A landscape with many peaks, sampled at points; each row gives a point and its height.
From any point a climber takes the steepest step (rise divided by distance) to one of its 2 nearest points. It stops when none of these is higher. Distance is the straight distance between rows; heights are no part of it.
q_370 (h 171): [ 15 -11   0   0   0  -7   9   8 -14 -10 -13   0  -9  -5  -5   4  -9   1
   2  -4  -2 -14  11]
q_670 (h 690): [  7  -9  -1 -12   3   4  -6   0   4   2  -6 -12  -7   4  16 -13 -27   6
   6   3   4   3  -7]
q_864 (h 714): [ 15  -7   0  -4  11   1  -9   5   4  -1   8  -8 -19   2  15  -7 -15   5
   0   1  -7   4   0]
q_119 (h 768): [  6 -12   4  -9   6 -17  -2   2   0  11   3 -17  -7  -2   0   3 -11   7
  13   4  -3  -6  -5]
q_759 (h 277): [  9  -4 -11   2  10  -9   3   5 -16 -19  -2  -3   3  -3  16  15  -9  -3
  -5   7  -9  13  -6]
q_584 (h 415): [-21  15   1   2 -28  -6  -9 -20  21  27  15 -12  19  15 -13  -5  -1   8
  19   4   6 -12 -15]
q_599 (h 659): [ -8   3   2   9  -7 -13   3  -8  12  16  31   0   1   7  -1  -2  -5  11
  23  13   2   2  -5]
q_658 (h 537): [  7   2 -23  -4  11 -13  13   1 -12 -17  -7   1   6  -4  19   6 -17   4
  23  23  14  -1 -11]
q_376 (h 480): [  8 -21  12 -14  13  12 -10  23  -9  -2  -8 -24  -4  -2  22 -11 -21  -9
 -11  -7   2   1  -3]
q_238 (h 314): [  3 -10  28  -1   2  12 -12   2  11  28  32 -17  -1  19  -4 -22  -9  12
  24   5  -8  -3  13]
q_633 (h 478): [ -6  -2   5   1   2  -1   5   6 -10   4   7  -2 -11 -13  -1  14  11   0
 -18 -14 -13  10   7]
q_50 (h 720): [ 10  -6   4  -9  -1   0  -1  -1  -3 -10 -21   6  -7   2   4  -3 -15   4
   5   3  10 -13  -1]
q_474 (h 474): [  8   0 -15  10   3  -2  11   6 -43 -36 -15   1  26   5   8  11 -10   2
  12  20   0  16  -4]
q_7 (h 530): [-29  -2 -24   9 -14   1   8  -6  -9   7 -23   1  20   4   5  18  28   1
  -5  -4   5   7 -15]
q_132 (h 557): [  0   3  -8  12  -6   2  11  -1 -26 -26 -32  17  25   6  -2   9  10  -1
  -3   7   4   5  -7]
q_969 (h 559): [ -1  -8  19 -15  -2  14 -10   5  11   4 -21 -12   2   4  -6  -8  -6 -10
 -11  -8  10  -2   0]
q_955 (h 550): [  5 -10  21 -10   4  17  -8   8   9   8  -4  -6  -8   4  -4 -13  -6  -5
 -12  -7   8  -8   2]
q_404 (h 526): [  5  -2 -13   7  -2   6   6   5 -36 -28 -25  11  25   8   6   6  -6  -1
  -2  10   3  13  -7]
q_642 (h 646): [ 12  -8   9  -2   2   1  -7   1   3 -10 -10  -3  -8   5  -9   8  11 -11
 -16  -3 -19   4  10]
q_758 (h 736): [ 13   1   0  -3  13  12 -13  12  -5 -12   0  -7 -17  -2  16  -7 -14   0
 -13  -2 -13   4  -5]
q_977 (h 355): [  9  -4 -18  17  -6 -18  13   7 -27 -34  -9  24  12  -2   7  16   9  -5
   2   7  -6  -2   4]
q_904 (h 602): [  1   8  -5   6   4  -9  12  -7  -1   2  10  18 -11 -11  -4  -3  -7   8
   9   5  13  -9   9]
q_858 (h 429): [-11   8 -10  -8 -10   1 -12  -7  25   9  -5  -1   5   7   1  -7 -20   3
  10   5  15  -2 -21]
q_104 (h 633): [ 14  -1  10  -4  -5  -1  -4  -5   7 -11 -19   8  -6  12  -5   4  12  -5
 -10   1  -9  -7   6]
q_417 (h 491): [  0   8   5   3   9   6  -6   2  -3   1   7 -13  -8  -8   1   8   9  -5
 -26 -12 -19  15   1]
q_722 (h 492): [ 13  -1  -6   2  12  11   7   6 -29 -32 -15  13  12   0  11   5 -17  -4
  -2  12   3   8   0]
q_195 (h 413): [ -5   0 -21   0   9  -7  19   0 -30 -14 -19   9  18  -9   9   6 -11   8
  15   9  17   1  -2]
q_67 (h 328): [ -2   7   5  -1   8  11 -19  -6  25  13  24  -7  -6  15  13 -12  -3  -2
  -4   0  -8  21  -8]
q_626 (h 719): [-18   1  -9  11 -13 -16   4  -5   4  -3   7  22   9   1  -1  13  40  -8
 -13  -7   5   4   5]
q_869 (h 580): [ -5   9 -13  10 -12 -27  11  -9   0 -12  -1  23   9 -10   5   7  13   7
  21   8   7 -22  -6]
q_831 (h 404): [ 11  -4  22 -17  12  21 -10   3   7  -4  -2 -33 -10   3 -13  -3  13 -26
 -29 -16 -12  -1  13]
q_57 (h 525): [-23  -1 -18   0 -11   0   5  -3 -15   0 -35  -1  23   0  -3  10  15   0
  -9  -7   8   6 -12]
q_986 (h 406): [ -1   5   6   2   1   6 -12  -9  26  16  29  -6  -5  20   2 -29 -12   7
  14   6   3   3  -2]
q_896 (h 181): [  8 -13   6  -3   3  -7   3   9 -12   6   2  -8 -13 -11  -9   3  -6   8
  -3  -7  -6  -7   9]
q_274 (h 443): [-12  12  18  -5 -14   7  -2 -10  22  22 -15  -1  10   2 -21  -8   1  -3
   4  -7  16 -19  -9]
q_657 (h 671): [  1   9   8  13  -2  -9   0  -1  23   6  39  13 -11  12  -3  -4  13   0
   7   7  -8   7  12]
q_991 (h 609): [ 16  -5  -4   6   1  -4  -7   0  -3 -20   5  -5  -8   0   6  20  14 -11
 -22  -3 -24   7   3]
q_39 (h 817): [  5  11  20   5   8  22  -3   5  14   5  21  -4 -14   0 -21  -4  23 -13
 -20  -9 -23  11  17]
q_347 (h 726): [ 12   3  12   2  11  19  -5  12   1   5  26 -17 -20  -6  -8  -4   8  -1
 -16  -3 -25   0  16]
q_914 (h 732): [ -9   5  -6   9 -12  -9   1   0  -6  -6  -5  12   5  -2   2  14  35 -11
 -22  -9  -5  13  -1]
q_260 (h 770): [ 10   2  11   0   5  21  -5  11   5   3  12 -13 -17  -8 -17   0  14 -10
 -24 -13 -20   7  17]
q_821 (h 588): [  2   8 -24  -1   6 -27  11  -6   0 -15   5  13   1  -5  18   7 -12  -3
  28  25  16  -5  -9]
q_615 (h 710): [ -9  -3   7  -3   5  -7   0   0   4  19  17 -12  -5   0   4   4  -6   8
   0  -3  -7  11   1]
q_70 (h 758): [  2  -3 -15  12  -1 -11   7   3 -14 -17   0  18  -1  -7   0  13  12  -1
  -8  -2  -6   4   8]
q_683 (h 677): [  4   0   8   3   9  10  -3   5   5  13  30  -5 -13  -6  -3   0   3   3
  -8   0 -27   8  13]
q_526 (h 417): [ -5   0  -9  -2  -5   6  11  -2 -17 -11 -30  12  19  -8  -2   2 -13   8
   5   3  14  -5  -8]
q_725 (h 774): [-13  -6  -9  11 -11 -13   6  -4 -11  -4 -20   7  13   2  -6  16  30  -3
  -5 -11  -1  -4  -4]
q_738 (h 391): [  8  -1  22 -10   2  10  -7  -3  13   3  -7 -17 -12   6 -19  -3  19 -18
 -20 -14 -11  -1  14]
q_631 (h 629): [ 10   4 -10   2  12 -20   4   3   7   4  26  -2 -12  -1  14  -1  -8   5
  23  12   3   2   2]
q_433 (h 452): [ 19 -14   1  -2   8  10   3  13 -24 -22 -23   5   1  -3   0  -4 -18  -3
   1  -1   4 -10   4]
q_455 (h 430): [ -4   3 -11   7   1  -6  16  -2 -17  -5 -23  20   4 -16   0   4  -4  13
  10  -2  15  -9  -4]
q_552 (h 684): [ -7   3  11   0   2  -7  -1  -3   9  24  32 -10   1   4  -2  -1  -8   9
  12   0  -3   8   2]
q_741 (h 765): [ -8  -6   6   0  -8   2   4   2 -13   1 -34   4   9  -2 -16   5  10  -2
  -5 -14   5 -14  -3]
q_51 (h 516): [ 24  -2 -14  -3  25   1   0   7  -7  -9  15  -3 -26  -9  20 -14 -15   3
  17  11  -2  -5   4]
q_113 (h 794): [ -3  -3  -2  -1 -11 -13   8  -9  -3   4 -19  10   5  -8 -13   7   2  11
   8   2   4 -21  -8]
q_442 (h 476): [-10   1  -2  -6   5   1   6   2  -9   9   3  -5   4 -13   3   1  -4  12
 -12  -8   7  17  -1]
q_302 (h 523): [-21   8 -15  -5 -14   0   1 -15   9   7 -33  -6  20   7 -17   7  29  -7
  -7  -7   7  -2 -16]
q_268 (h 752): [  4  -4  16  -5  -5   7  -2   2   2  -3 -32   5   6   3 -19  -1   5  -8
 -13  -8   2 -11  -1]
q_681 (h 298): [ 11  -4 -12   2   6  -6   2  14 -34 -18 -13  -6  14   0  11  14 -11  -1
   1   4  -1  12 -12]
q_841 (h 644): [ -4   4  -8   5   3 -15   0  -4   9   8  25   3 -12   3  11  -1  -8   9
  11   8   4  11  -3]
q_522 (h 311): [ -6  15  -4   5   4   2  -7  -7  22   5  24   5  -5   7  13  -6   3  -4
 -14   3  -4  22  -6]
q_767 (h 721): [ -2  -1  11   3 -10 -10  -4  -8  19   5  17   1  -8  10  -9   9  24  -9
  -3   3 -12   3  10]
q_678 (h 676): [  3  -8  -8 -11   9   1  -4   9   5   1  -4  -6  -4   1  18 -18 -31   6
  15   7  18  -6 -11]
q_730 (h 378): [ 15  -7 -14  13  -2 -13   9   8 -38 -33 -11   8  13   3   6  16  -1  -7
   3   7 -13   3  10]
q_223 (h 595): [ 16  -2  -8   4   2   3   0   2  -7 -30 -18  15 -10   1   2   2   5  -4
 -11   1  -7   0   5]
q_174 (h 558): [-12  13 -14  -1  -9  -9   7 -12   5  -9 -18  18  12   0   6   1 -12   6
  10  10  20 -16 -16]
q_923 (h 350): [  2   2   3  -7   5  11 -19  -3  24   9  16 -11 -16  14  11 -29  -9  -2
  -1  -1   0  16  -6]
q_840 (h 434): [ 12  -2 -23  -8  18  -5  12   7 -26 -25 -15  -2  17  -3  18   5 -23   0
  16  25  11   6 -12]
q_146 (h 420): [-12   0  29 -12  -5  16  -4  -3  16  26   5 -19   4   3 -20 -10   2  -3
  -1  -9  11  -9   7]
q_239 (h 496): [ 18 -14  -1 -10  19  -8   8  20 -20  -3   1 -18  -7 -12  13   2 -27   0
   7   4   5  -3  -3]
q_764 (h 466): [  1   6  29   1  10  27  -7   3  21  19  21  -4  -9  14 -14 -22   6  -7
  -4  -5  -8   9  11]
q_252 (h 613): [ -2   9  -5   5  -1  -7   9  -9  -1  -9  -4  25  -2  -8  -7   2   1   7
   3   4  11 -15   4]
q_548 (h 448): [  6   0 -12  -2   8 -11  17   3 -21 -11 -13   9   0 -13   3   3 -15   8
  13   4  13 -11  -4]
q_171 (h 459): [  5   9   8   6  12  11  -4  -5  19   8  18   7 -19  11   0 -25 -18   4
   5   0  10   4   6]
q_207 (h 562): [ 22  -6  -7   4  13   6  -4   1 -10 -20  -4   2 -19   1  13  -6 -13   0
   2  10 -10  -1   8]
q_353 (h 509): [ -2   4  11  -2  11  15 -12   0  11   2   8  -4 -13   0   2  -1  -2  -7
 -23  -8 -11  16   2]
q_765 (h 665): [ 12 -10   1   2  -5  -3   0   6 -17  -9  -8  -1  -5  -5 -14  10  12  -9
 -14 -10 -16   0  18]
q_464 (h 142): [ -2  -3  25  -7  -8  -1 -10 -20  23  14  13 -18   0  18 -14   0  25  -8
   3  -3 -12  -2  12]
q_16 (h 433): [-22  17 -11  12 -14  -9   3 -11  13   7  18  24   9   5  -5   1  25   4
   2  -2  19   8  -5]
q_203 (h 163): [ -3   4  27  -2  -7   6  -8 -18  30  22  26 -19  12  24 -12  -4  15  -5
  13   0 -13  -4  14]
q_624 (h 244): [ 18   4 -19   2  20  -1  12   6 -18 -28  -2  17  -6  -9  21   5 -14  -6
   4  16  -2   7   2]
q_74 (h 610): [  8   4 -18   3   3 -22   8  -5   4  -7  14  12 -12  -4  14   5  -6   5
  21  13   9  -9  -1]
q_102 (h 47): [ 12 -10  17  -1  10  18 -20   9   9  16  36 -18 -10   6   0 -18   4   1
  -1   4 -23   1  18]
q_495 (h 620): [  8   0  -1   3   2   3  -3  -1   6  -6  -8   7 -11   5  -3   0  -2  -2
  -5   4  -2   0   5]
q_637 (h 469): [ 15  -9  -2  -8   8  10   4   9 -19 -26 -21   4   6   0  13  -3 -24  -2
   7  10  11  -1   2]
q_956 (h 416): [ -3  -4  -6 -18   1  18   0   3  -1  -2 -22   0   7   3  14  -5 -26   2
  -4   3  20   7 -10]
q_367 (h 643): [-10   0 -11 -10 -15 -15   1  -9   1   2 -26  -4  18  -3   4  15  -5  10
  11   7   2 -13 -21]
q_517 (h 524): [ -4   6   6  -3   4   9  -7  -7  14   7   0   4  -7   4  -7  -4   2  -3
 -10  -7   1  16  -5]
q_801 (h 751): [ -1   1   7   5 -11  -6   0  -9   8   2   8   3  -5   0 -18  13  32  -8
 -11  -6 -15  -5  13]
q_230 (h 454): [-19  13   5   0 -16   1   2 -12  19  18  -6   5  11  -1 -14 -11  -5  11
  13  -2  16 -19 -16]
q_990 (h 571): [-10   9  24  -4   5  18  -6  -8  13  16  16 -18   2   3 -19  -2  24 -10
 -18 -11  -8  18  14]
q_100 (h 598): [  6   3 -11   9  -1 -22  13  -4  -7 -21  -3  18   3  -9  10   8   4   2
  15  14   3 -15   5]
q_371 (h 578): [ -2   1 -14  -6  -3 -10   1 -12   0  -4 -12   4   9  -4  11   1 -17   6
  17  13  14 -10 -15]
q_127 (h 741): [ 17 -14   7   0   1   4  -6  13 -14  -6   6 -18 -17 -10  -8   4  -3  -9
 -20 -14 -29  -4  19]
q_434 (h 531): [-20   7  -6   0 -14  -5  -2 -13  16   8 -24   4  12   1 -11   6  21   2
  -7  -4  10  -1 -15]
q_111 (h 221): [ 10   2 -16  13   9  -8   6   1 -15 -15  18  19 -14 -18  14  12  -5   0
  -2   4  -4   5   8]
q_196 (h 353): [ 12   1 -20   2  18 -16  18  13 -35 -13  -4  -3   1 -14  16  16 -13   2
   8   3  -2  10  -8]
q_784 (h 608): [ -8   1  -9 -15  -9  -6   3   0   0  -2 -22  -3  20  -5   5   6 -23   7
  18  13  11 -11 -23]
q_819 (h 457): [  5  -8   0 -11   0   8  -1   7  -8  -5 -18  -2   4  -4   1  -1 -15  -3
 -12 -12   6   7  -5]
q_581 (h 606): [ 15   1   0   0   6  12  -1   1  -5 -19 -21  11  -2   3  -2   0 -10  -3
  -9   3  -1   3  -1]
q_257 (h 305): [ -4   9  -6  10   2  -4  -6   0   8   2  26  10  -6  -1  18   8   5   1
 -11   3  -5  16   1]
q_882 (h 440): [-28  26  -4  19 -18  -6   3 -13  23  20  13  15  13   7 -16  -8  17   5
  16  -4  17  -9 -12]
q_776 (h 229): [ 16   7 -21   4  14 -11  13  -3 -15 -15   7  13  -9 -16  14   3  -9   3
   6   9   7   5   8]
q_398 (h 796): [ 16  -2   5   2   3   7  -8  13 -18 -11   5 -18  -9 -11  -1  13   0 -17
 -29 -14 -29  -1   8]
q_884 (h 127): [  4   5  29  -7  -3  14  -4 -14  21  13  16 -22  -3  15 -27  -1  29 -16
  -8  -5 -12   1  22]
q_112 (h 12): [ 14  -9  13   0  13  22 -24  14   7  12  42 -29 -22  -3  15 -19   2  -1
   2   0 -30  -2   9]
q_844 (h 468): [  1  -8   7 -12   7   8  -7  12  -7   3  -4 -15  -2  -6  12  -4 -21  -3
 -12  -9   0   4   4]
q_329 (h 473): [  8  -6  -3  -3  11  -4  12  10 -22   1  -9  -5  -4 -12   4   5 -19   3
  11   2   6  -1  -3]
q_962 (h 703): [-18   5 -10  11 -25 -26   1  -8  16  11  14  15  12  -2   0  10  27   2
  14   2   8 -14  -4]
q_847 (h 556): [ 18  -9  -2  -8  17  -2   8  11  -7   2   4  -2 -18 -11   8 -11 -26   5
  17   9  13 -16   6]
q_877 (h 678): [ -7  -5 -20  -7  -5 -15   9   1 -13  -2 -21  -6  21   0   5  17  -8   6
  14  10   3   3 -18]
q_78 (h 447): [-13  11  -8   3 -13 -11   2 -13  19   7   5  10   1   3   0  -1  -4   8
  14   6  11  -4  -9]
q_708 (h 401): [ -6  -6  32 -13   1  16  -7   0  15  26  15 -26   5   4  -7  -8   2  -4
   2 -10  -1   1  13]
q_961 (h 271): [ -9   1  23   4  -2  12  -4  -2  19  27  29 -11  10  16 -12 -21  -6   7
  17   2  -1   1   8]
q_221 (h 495): [ 20 -20   5 -13  14   5  -8  26 -17 -11  -3 -15 -10  -4  19 -12 -25  -8
  -3  -3  -5  -4   0]
q_803 (h 449): [  6  -4  24  -6  11  29 -13  11   7  11  17 -21 -12  -3  -4 -13   4 -12
 -21 -13 -14   3  15]
q_43 (h 735): [ -1  -8  11 -11   5  -6  -7   3   7  16  12 -19  -7   4   5 -10 -13  11
   8   2  -4   1   3]
q_690 (h 515): [  5  -1  15  -6  12  24  -9   9  13  11  22  -1 -20   1  -5 -22  -8   1
  -4  -5   0   3  10]
q_888 (h 581): [ 19  -3 -10   7   9  -1  -2   3 -12 -27   3  14 -10  -4  11   6  -3  -3
  -7   7 -18   2   8]
q_550 (h 777): [ -8  -1   6   3 -11  -5   5  -4 -11   9 -18   7   2  -7 -15   7  12   9
   1 -11  -2 -13   2]
q_85 (h 623): [ 25 -19   9  -6   8   0  -8  20  -9  -1  14 -24 -24  -7   9 -14 -13  -3
   3  -4 -16 -11   9]
q_160 (h 407): [-22   9  -3  -3 -23 -16  -6 -18  22  19   0  -8  15   3 -10   4  -2  14
  21   6   2 -20 -20]
q_910 (h 338): [ 10  -6 -12  -5   4   0   9  15 -37 -21 -23  -7  22   0  17   7 -24  -1
   8  16   5  11 -12]
q_242 (h 762): [-12   2   8   6 -13  -7   4  -9   5  13  -9  11  -5  -5 -26   3  22   5
   6  -4  -3 -17   4]
q_746 (h 483): [ -2   2  24  -4  15  30 -14   8  16  17  26 -13 -13   5  -1 -20  -1  -2
 -14 -12  -9  10   8]
q_528 (h 535): [-32   4 -27   6 -19  -4   6  -6  -2   4 -30  10  20   0   1  10  33   1
   1  -6  10  -9 -15]
q_83 (h 467): [-10  -7   5 -12   4   5  -1   2   1  21   6 -17   1  -6   4   1 -18   4
 -11 -10  11  14  -7]
q_459 (h 455): [-16   5 -17   2  -5  -5   0  -7   0   9  -4   8   7  -3   7  10   7   1
  -7  -2   8  14  -7]
q_853 (h 740): [ 15  -2   7  -1  10  18 -11  13  -7  -6  -1  -8 -12 -10   8  -6  -2  -6
 -24 -12 -16   8   5]
q_600 (h 696): [  3  -2  10   7  -6  -7 -14  -3  22   4  30   4 -12  13  -2   0  17   0
   3   4 -19   2  16]
q_539 (h 450): [-16   9  13  -3 -11   5  -2 -11  18  31   8 -10   7   8 -17 -10  -3   9
  13  -5   7  -1   0]
q_544 (h 628): [ 17  -2  -1   3   4   1 -11   4   4 -14   5   0 -21  -1  -1   6  13 -13
 -19   1 -25   5   9]
q_922 (h 637): [  0   6  -7   9  -4 -16   1  -6  16 -14  10  24  -6   2   2   2   8  -1
   5   7   3  -3   3]
q_486 (h 109): [  6  -1  32  -5   1  21  -1  -3  17  18  25 -19  -5   8 -20 -10  19  -8
  -6  -7 -19  -2  29]
q_435 (h 772): [ -4  -6 -13  18 -11 -19  11  10 -25 -14  -7  21   7  -5  -2  17  26  -3
  -6  -8  -8   0   8]
q_571 (h 574): [ 12  -9   8  -2   2   6   5   9  -3  -1  -1   4 -19  -5  -4 -12 -15   7
  11   1   9 -13   9]
q_12 (h 462): [-15   5  11  -1 -10  -1   6  -8   7  20   1   0   4  -5 -14  -3   3   5
   3  -4   9  -5  -2]
q_538 (h 593): [ -5  10 -12  16  -5  -3  11  -7   0 -17 -20  30   6  -3  -6   4  17  -4
  -4   0  13  -5  -6]
q_90 (h 635): [  1   2  15  -2   7  16 -10   0   5  21  32 -22  -7  -6   2  -4   7   2
  -9  -7 -18  10   9]
q_912 (h 534): [ 22   1 -11  -7  22  -7  12  10 -15  -9   5  -3 -17 -12  15  -6 -21   2
  18   9   5  -3   4]
q_500 (h 691): [ 22 -12  -4   5   0  -5   4  12 -12 -11   2  -5 -17 -10 -12  10   2  -3
 -17  -4 -22  -7  17]
q_432 (h 814): [ -8  -2   6  -8 -15  -8  -2  -8   4   9 -13  -2   2  -6  -6   2  -9   8
  12   3   4 -15  -7]
q_122 (h 451): [-14   3 -10   5  -7 -15   2 -11   6   6  -1  10   5   0   5   7   6  10
   7   2   8   3  -8]
q_944 (h 422): [-15   0  16 -12  -9   9  -1  -2  11  22  -4  -6   5  -3 -10 -14 -18   8
   6  -5  18 -17  -8]
q_921 (h 213): [  8  -2  -9   8   8 -12   2   6  -2  -6  19   6 -15  -9   6   7  -1   3
  -3   4  -8   3   6]
q_563 (h 536): [  7  -3  15  -2   6  13  -2  10   5   5   3   2 -18  -3  -7 -14  -5   0
 -11 -12   1   1   9]
q_390 (h 563): [-15   4 -14  10 -14 -24   7  -8 -10  -6 -16  17  16  -9   2  11  16   8
  17   0   7 -19 -15]
q_527 (h 512): [ 27  -9  -4  -7  20   2   3  24 -20 -10   3 -16 -17 -12  20 -10 -23  -2
   4   3   1  -1  -5]
q_470 (h 760): [ 10   0  12   2   7  16  -7   9 -16 -10  -5 -22  -5  -8   5   8  -3 -14
 -30 -15 -19  10  -1]
q_388 (h 764): [ -7  -8 -29   7  -3 -23  15   1 -26 -23 -13   5  30  -2  13  22  10   2
  14  15   7   4 -10]
q_852 (h 801): [ -8  -7 -24   9  -9 -23   5   5 -23 -24 -11  13  18  -1  13  21  20  -1
  -2   3   3   5  -6]
q_317 (h 718): [ 16  -9  15  -6  16  21 -18  23 -11  -5  -1 -14 -17  -8  12 -16 -14 -14
 -19  -8  -8  -1   3]
q_47 (h 374): [ -1  -2   1  -6   6   9 -16   2  19  15  20 -12 -11  12  16 -29 -24   6
  15   5   9   5  -7]
q_675 (h 423): [ 14 -10  22 -11   8  25 -15  10   3   2   8 -29 -18  -1  -6  -9   5 -21
 -27 -14 -20  -8  15]
q_332 (h 489): [  1   9  14   5  11  21 -13   1  21  12  15   6 -15   8  -3 -20  -6   5
  -8  -5  -1  15   3]
q_879 (h 432): [-23   8  15  -2 -16   6  -6 -16  24  31  24 -19  19  19 -17  -7  -6   5
  18  -1   7  -4  -8]
q_291 (h 458): [-14  -4  10 -15  -2  10  -9  -3  12  24  13 -20   4   4   4  -8 -16   6
  -3  -6  11  16   0]
q_891 (h 652): [ -1   6  -2  16  -9 -13  -3  -8  23   0  31  23  -6   9  -1  -2  14   0
   8   8   4   1   7]
q_457 (h 547): [-24   2 -23  11 -16 -12  13  -5 -14  -2 -29  12  22  -5   8  13  21   8
   8  -4   8 -18 -15]
q_811 (h 470): [-11   1   3  -6   1   0   5   2  -5  20   1   2   3  -9  -8   3 -10   8
  -2  -6   8   1  -1]
q_843 (h 194): [ -2  -2  23  -8  -6   1 -11  -9  22  20  17 -21   1  19  -4 -11   1   0
  14  -1  -9  -4   8]
q_610 (h 460): [-11  -6 -13   1  -6  -8   7  -4 -17   4 -10   5  10  -6   4  11   1   5
  -5  -4   2   5 -11]
q_327 (h 672): [ 18 -22  10 -10   7   7  -5  25 -15  -1  11 -25 -21  -9   1  -1 -13  -8
 -11 -10 -19 -10  16]
q_364 (h 465): [ -5  -3  -4   0  -4 -11   3  -4 -10  10  -3  -5   0  -7   3  14   9   4
 -12 -13  -7   8  -5]
q_109 (h 569): [ -7   2  10 -15 -11   8  -7  -9  16   8 -21 -13   4   7 -11   4   7 -12
 -11  -6   8   2  -5]
q_375 (h 611): [ 11   2 -15   0   3   0   7  -6  -8 -32 -15  20   9   2  12   4  -5   3
   5  17   9   2  -2]
q_133 (h 586): [ -5   5   4   2   0   7   1  -3   5  -7 -16   9   3   0  -7   7  16 -12
 -16  -3   0  14  -3]
q_762 (h 600): [ -8   5  20  -2   3  13  -6 -12  14  22  25 -14   0   4  -6  -2   9  -2
 -10  -4  -5  16  13]
q_482 (h 614): [ 11  -3 -14   5  -3 -14   6   3  -5 -23  -7  18  -6   2   1   7  -3   4
   5  14  -2  -9   3]
q_244 (h 780): [ -9  -2   7  10 -17 -10   2  -7  11   0  -7   8  -1   0 -24   9  33  -7
  -5  -6  -5 -12   7]
q_321 (h 737): [  7 -12  16  -7  -5   6  -2   1   4  -4 -19  -2  -3   2  -8   2  -5   2
  -1  -3  -1 -17   1]
q_516 (h 384): [  1   0 -21   4   9 -11  16   6 -27 -13  -5   8   8  -7  15  13  -2   5
   6   8   8   7  -2]
q_790 (h 712): [-14   2 -12   9 -17 -22   6  -7   7  -2   4  21  11   0   3  13  25   0
  -1   1   5  -7  -3]
q_99 (h 80): [ 14  -5  20  -3   1  26 -12   0  10  12  32 -21  -9   7  -8  -7  10  -6
  -5  -3 -30   0  24]
q_289 (h 481): [-10   5  -2  -2   6   9  -1  -3   0  11   4  -7   1  -9   0   4   5   1
 -26 -14  -7  22  -4]
q_795 (h 579): [ -6  -1 -12   7  -6  -7  11  -2 -16 -19 -30  23  12  -2  -4   9  13   1
   2   4   4  -7  -2]
q_808 (h 421): [-15   3 -11 -15  -8   5  -8  -1   8   7 -14   0   7   3   8  -7 -25   5
   1   5  19   7 -14]
q_757 (h 261): [ 21  -4 -15   4  17   0   4  12 -17 -22   1   1  -2  -4  27   5 -17  -4
   2  11  -8  10  -8]
q_533 (h 435): [ -6  13   2  14   2   2  -6 -11  16  11  28   9 -13  13  -1 -20 -10   9
  13   4   6   6   1]
q_591 (h 594): [  3   3  -9   6   2   5   1  -4   1 -19 -18  14   8   2   1   3   4  -5
 -11   2   5  13  -7]
q_834 (h 626): [  3   4 -14  -2  -2 -10   2  -6   7 -21  -8  24   1   3   6   7   1   5
   6  10   4   0  -2]
q_623 (h 197): [ 11  -8  -1  -3  12 -10   8  10 -11   4  15  -7 -16 -10   5   4 -12   2
   5   0 -12  -4   7]
q_75 (h 549): [-15  11 -12   4  -8  -4   5 -12   6  -1 -19  21  13   4  -9   3   4   6
   4   6  20  -8 -17]
q_21 (h 446): [-28  27  -3  12 -23  -8  -2 -17  20  17   3  10  11   0 -17  -9   1   9
  18   0  16 -20 -18]
q_786 (h 431): [-13   0  23 -10  -8  14  -5  -1  23  27  -4  -6  10   6 -17 -16  -7  -5
   1 -10  20 -10  -4]
q_782 (h 543): [-11  12  -8   2  -2   4   4  -8   7   2 -18  19   5  -1 -12   0   5   0
  -7  -3  16   8  -8]
q_427 (h 541): [ 18  -4  -8  -3  14  -2  -5  -3   2 -14   5   8 -16   2  21 -13 -16   5
  14   9  -1  -8   5]
q_423 (h 540): [-18   5 -10   5 -15  -2   4  -6   1   0 -33   7  20  -4  -8   6  11   3
   0   1  11 -14 -18]
q_493 (h 603): [ -8  14 -11  16  -8 -10  13 -10   8  -8  -6  30   3   0  -5  -3  13   2
   3   2  17 -14   3]
q_820 (h 786): [-16  -2 -19  18 -12 -19  11   5 -17 -11 -13  16  16   4   9  17  30  -5
  -4  -5   0  -1  -2]
q_416 (h 410): [ -4  -3  -9 -11  -3  15   5   0 -12 -15 -32   5  18   1   3  -1 -16   2
  -4   6  17   7  -9]
q_202 (h 715): [ -4  -1 -25  -4  -5 -23   7  -1 -13 -12  -9  -2  19  -1  16  23   2   3
  15  15   6  -1 -17]
q_564 (h 232): [ -7  -5  33  -8  -5  18 -15  -6  25  26  23 -22   7  25  -8 -23  -2  -4
  16  -2  -2  -4   8]
q_557 (h 533): [-10  16   0   2   1   6  -2  -4  23   7  -6  13  -2   6 -12  -5  12  -7
  -8  -5  13  16  -6]
q_463 (h 518): [-14  -3  -8 -10  -7  12   4  -1 -11   2 -37  -3  20   1  -9   7   4  -1
 -14 -10  13   7 -11]
q_932 (h 793): [  0  -6   8  -5  -5 -14   1  -4   4  13  -1  -4  -2  -1  -5   6   1   8
  10   1  -3  -7   3]
q_981 (h 366): [ -2  -7  30 -12   6  10 -12   3  10  28  30 -25   6   7  -2 -18  -7   7
   8  -6  -4   0  10]
q_307 (h 439): [ -7   7  -3  -3  -6  -9  -6 -10  25  13  10   6   1  10   1 -11 -17  12
  20  12  15  -7 -13]
q_751 (h 577): [ -9   4   2  -7  -4   5  -2  -6   7   5 -20  -6   4   4 -10   5  19  -9
 -16 -13   2  12  -7]
q_814 (h 158): [ 22  -9  -8   4  12  -5   8  16 -19 -18  -8   4 -11 -11  -2   0 -14  -3
   1   4 -12 -10  10]
q_809 (h 590): [  3   6   5   3   2  -1   6  -2   7   3  10   8 -12  -4  -9 -12 -15  12
  14   1  14 -11   8]
q_540 (h 522): [ -2  13  30   1   7  27  -6  -4  22  22  22 -15   1  14 -25 -15  20 -14
  -7 -12  -5  15  13]
q_934 (h 746): [ -2  -3 -10   8  -2  -8   3   1 -13 -12  -8  10   5  -7   2  17  16  -7
 -19 -10 -10  15   3]
q_727 (h 436): [-32  16 -11  10 -15  -7   5 -12  15  18   8  16  14   2 -10   1  13   7
   6  -4  19   0  -9]
q_562 (h 418): [ 12  -2 -16  12  -2 -15   8   8 -41 -32 -13   4  30   6   8  20   0  -4
  11  10  -8   9  -7]

Call two points neighbours if one is among the 2 nearest of the other. Go from one point of each pair to the other, from neighbour to neighbour, staying as high as possible. Name the lowest point that can't be avoided.
q_230, q_417: q_16
q_39, q_398: q_764
q_527, q_252: q_221
q_432, q_244: q_242

Where does a climber stop that starts at each point below?
q_557: q_852
q_623: q_432
q_821: q_432
q_563: q_642
q_434: q_852
q_302: q_852
